Points on a hilly landscape, in no order, each with its height.
From any point a ball takes the steepest step (drop divided by distance) to one of its 4 nearest points. It stops when none of these is lower. Distance is the straight distance between rows; heights are no part of it.
<470>: [  6   8   2  -7   8  -2  -1   3 -28   5]  (h 132)
<634>: [  1   2  21  24  18  10  -8 -17 -45   5]  (h 227)
<555>: [ -1   3  -1 -14  -8  -7  -5   9   1  -4]  (h 184)
<447>: [-12 -15  21  24  -8   7 -40 -18 -15 -16]  (h 18)
<251>: [  2   5 -14 -24 -12  -5  11  16  12   4]  (h 209)
<271>: [  8  14 -22 -25  -8  -2  22  17   2  13]  (h 533)
<572>: [ -3   0   9   1   3  -1 -12  -5 -26  -2]  (h 85)
<382>: [  8 -11 -34  -8  -5 -13  24   0  76 -20]  (h 183)
<313>: [  2  -4 -28 -16 -13  -9  21  10  63  -9]  (h 163)
<201>: [ -1   2 -39 -16 -12  -7  31   8  68  -2]  (h 171)
<590>: [  0 -19   4  -9  -7 -16  -9   4  48 -24]  (h 188)
<118>: [  0   1  12   9  10   3 -12 -10 -34   0]  (h 103)
<492>: [  2   2 -17 -24 -16  -7  12  14  29  -1]  (h 147)
<480>: [  0  -2 -15 -16 -13  -7  10  14  46  -5]  (h 122)
<681>: [ 11  13 -11 -20   1  -3  15  12 -15  11]  (h 661)
<301>: [  9 -17  -8 -10  -5 -16   5   5  64 -24]  (h 55)
<194>: [  3  11  26  29  34  11  11  -9 -48  26]  (h 327)
<337>: [-10  -8  15  14  -4   2 -27 -11 -19 -12]  (h 96)
<238>: [ 11  17 -24 -24  -3   0  28  16  -8  15]  (h 698)
<667>: [  1   4  32  42  35  20   8 -13 -50  30]  (h 304)
<265>: [  2   3  29  42  32  23   2 -17 -50  19]  (h 289)
<34>: [ -1  -5  20  32  12  20 -18 -23 -42  -1]  (h 185)
<603>: [ -5  -1  13   4  -1   0 -20  -7 -22  -8]  (h 88)
<177>: [ -3   7 -31 -21 -18  -4  27  16  46   4]  (h 166)
<133>: [  3  10  21  21  32   9   8  -9 -47  21]  (h 348)
<704>: [  0  -7  -9 -18 -12 -10   4  14  42 -10]  (h 46)
<486>: [ 15  21   3  -6  26  -2  25   9 -36  24]  (h 284)
<11>: [ -6  14 -47 -22 -20  -1  36  13  44  13]  (h 186)
<599>: [  3   6  21  26  29   9   4 -12 -45  17]  (h 319)
<604>: [ -2 -13   7 -11  -9 -15 -13   6  37 -16]  (h 321)
<79>: [  0   1  22  33  24  18  -6 -18 -49   9]  (h 248)
<144>: [-11 -17  19   9  -8  -6 -33  -8   9 -18]  (h 164)
<359>: [  5   9  14  10  22   3   3  -5 -42  11]  (h 332)
<419>: [  7  13  20  15  34   3  16  -3 -44  27]  (h 354)
<111>: [ -7 -15  21  34  -5  20 -37 -23 -28 -16]  (h 161)
<515>: [ 12  27 -39 -25  -2   2  41  18  -5  26]  (h 300)
<585>: [  8  25 -42 -25  -9   4  41  18   5  21]  (h 269)
<126>: [  3   6   8  -2   6  -1  -7  -4 -28   2]  (h 73)
<70>: [ -1   1 -31 -19 -15  -7  26  13  55   0]  (h 165)
<250>: [ -5 -14  21  36   2  23 -31 -24 -37 -10]  (h 172)
<226>: [ -4   6 -39 -19 -16  -4  31  13  54   3]  (h 168)
<643>: [-15 -22  24  21 -13   1 -42 -16   4 -20]  (h 301)
<99>: [  4  14 -27 -24 -13  -2  25  17  18  10]  (h 281)
<92>: [  2 -13   1 -12  -9 -14  -2  10  47 -15]  (h 287)
<47>: [ -9 -11  16   2  -9  -6 -27  -5   6 -13]  (h 137)
<145>: [ -4  -1  15  20   6   9 -20 -18 -37  -3]  (h 138)
<578>: [ 11  16  -6 -15  12  -2  18  10 -25  16]  (h 349)
<531>: [  8  11   4  -4  18  -2   9   2 -35  14]  (h 233)
<349>: [  8  13  -1 -13   7  -3  10   7 -25  10]  (h 70)
<335>: [ -4 -17  12  -4  -7 -13 -21   2  29 -19]  (h 228)
<524>: [ -8  -9  18  21   1  12 -28 -18 -30  -9]  (h 123)
<445>: [ -2  -6  -3 -16 -11 -10  -2  13  31  -8]  (h 229)
<272>: [ -8  -7  10  -6 -11  -9 -19   1   9 -12]  (h 157)
<178>: [  4 -11 -13 -15  -9 -14   9   9  60 -15]  (h 126)
<96>: [  1  26 -48 -25 -14   2  40  18  16  21]  (h 237)
<517>: [-11 -11  17  10  -9  -2 -30  -9  -5 -14]  (h 116)
<571>: [ 15  23 -22 -24   7  -1  32  17 -16  20]  (h 470)
<513>: [ -4 -10   6 -11 -10 -12 -15   5  22 -12]  (h 241)
<331>: [-12 -22  20   8  -8  -9 -32  -8  18 -23]  (h 192)
<187>: [-12 -20  22  32  -9  18 -43 -22 -20 -17]  (h 134)
<262>: [-14 -26  23  34 -13  15 -46 -23  -8 -21]  (h 182)

Where does a ball stop that starts at each point below?
<271> -> <704>
<571> -> <704>
<513> -> <447>
<585> -> <704>
<555> -> <447>
<265> -> <126>
<335> -> <447>
<634> -> <126>
<250> -> <447>

Two balls start at each pair of points below. Name the first point that both come to, or write never.
<590>, <331> -> never
<599>, <194> -> <145>
<178>, <604> -> <301>
<667>, <419> -> <145>

Call two points neighbours if one is among the 4 nearest of the other. Go from one point of each pair to the other, from neighbour to neighbour, staying as low as possible. Name the highest point that can't be avoided.
<704>, <447> -> <251>
<126>, <447> -> <337>
<126>, <349> -> <470>
